Each row is a point on a landscape with many valleys, with its height.
From any point a ball rolls to the lowest of the 5 points nearest to it. It stops when none of these is lower. Distance is the straight distance between rows; heights are no part of it.
Laka: [124 122 164 124 134 143 164 157 111 112]  (h 69)
dodud: [144 109 118 148  80 140 136  86 137 148]  (h 220)
gekip: [161 112 158 142 157 129 156 151 149 110]  (h 70)
muf: [135 116  94  68 147  99  66 131  86 147]  (h 479)
sabu: [126 100 119  71 131 101  69 139  56 161]  (h 391)
vum: [156  99 110 156 104 128 117 100 146 150]  (h 158)
Vedep: [ 74 192  88 137 145 134 135 128 171 106]  (h 169)
kag: [134 120 141 131  53 143 114  77  84 165]  (h 828)
Fer: [156 107 182 119 155 125 151 169 112 121]  (h 80)
dagup: [135  94 162 125  76 143 120 120  80 150]  (h 245)
susem: [148  99  71  97 159  86  73 122 123 154]  (h 525)
sel: [ 67 194 112 125 104 153 144 113 130 115]  (h 59)
kisoz: [134 117  97 155 110 141 152  98 177 133]  (h 211)
Vefa: [185  91 118 118 174  91  93 148 115 148]  (h 539)
Redav: [116 145 119 137  85 146 157  95 134 125]  (h 194)
vuk: [ 95 160 105 134 105 147 156 100 148 111]  (h 133)
sonu: [ 93 151 159 108 161 123 157 164 133  93]  (h 244)
Meb: [136 108 133 145  85 142 120 105  94 155]  (h 356)
tole: [119 161 128 145 190 122 160 150 191  81]  (h 72)
milak: [ 78 200 101 155 174 120  81 145 170 104]  (h 209)
Lud: [167 120 156 133 184 113 163 151 167  88]  (h 84)
nus: [ 63 173 150 116 146 139 131 166 111 107]  (h 219)
katu: [137  96 168 119 105 128 135 147  75 145]  (h 114)
buz: [148 135  89 160  86 148 143  62 175 146]  (h 263)
Zok: [ 76 186 140 113  78 166 153  88 101 128]  (h 302)
foli: [ 64 179 116 123 134 133 148 140 142 107]  (h 132)
somib: [208 109 161 144 194 101 134 159 137 120]  (h 87)
solob: [185 111 147 144 170 104 150 146 165 112]  (h 12)
fugum: [119 122 143 130 122 141 163 141 135 119]  (h 66)
Tuf: [ 57 190 140 120 137 143 130 151 116 107]  (h 196)
gudun: [ 80 185 107 137 167 131 116 153 160  86]  (h 187)
Zud: [143 120 123 147 161 121 169 141 180 107]  (h 188)
piz: [ 97 157 153 115  49 164 148  80 100 138]  (h 62)
zemop: [ 78 180 125 121  77 165 151  82 119 119]  (h 280)
Piva: [153  98  89  98 144  92  67 129 102 158]  (h 503)
luk: [148  89 154 121 115 121 114 151  82 144]  (h 104)
Kifo: [ 79 150 173 105 152 133 156 174 102  97]  (h 260)
badel: [153 103 181 126 142 133 145 158  98 121]  (h 79)
Kif: [146  87 125 129  96 128  86 110  97 150]  (h 341)
zipe: [ 73 157 135 119  89 151 153 114 106 120]  (h 51)
roriz: [126 135 135 132  49 156 138  70 116 143]  (h 671)
Fabas: [127  96 131 106  92 133  74 109  61 157]  (h 554)
podin: [107 161 133 129 187 123 148 157 176  84]  (h 186)
manuz: [114 118 153 127  98 142 165 133 112 124]  (h 41)
nulu: [112 141 117 140 132 131 161 134 174 108]  (h 111)
vake: [188 115 175 126 177 106 154 160 126 118]  (h 82)
tatu: [ 85 183  78 143 156 133 124 123 195 102]  (h 252)
fune: [159  95 122 149 140 119 136 137 168 128]  (h 100)
Reka: [150  92 150 107 125 111  85 144  62 162]  (h 176)
miv: [164 100  64 123 146 109  68 110 132 157]  (h 524)
zofog: [172  91 110 136 148 110  88 137 138 150]  (h 537)
gis: [188 106 109 113 190  85  82 150 129 144]  (h 540)
Siba: [ 65 149 162 114 104 151 160 124  99 120]  (h 107)
meris: [134  96 151 138  97 135 132 122 114 140]  (h 88)
luza: [116 145  92 160 135 141 161 122 200 114]  (h 262)
Fis: [165 100  88 161 110 118 111  94 171 146]  (h 205)
Tok: [160  93 146 130 127 124 122 150 111 142]  (h 90)
fudu: [167 100  72 125 163  89  68 123 145 154]  (h 526)
lepem: [161  94 105 135 101 126  95 111 107 151]  (h 258)

For each start below, name the point where the ball stops.
gis -> manuz
gudun -> zipe
luk -> manuz
Kifo -> manuz
Tok -> manuz
Fis -> solob
Tuf -> zipe
roriz -> zipe
Vedep -> zipe
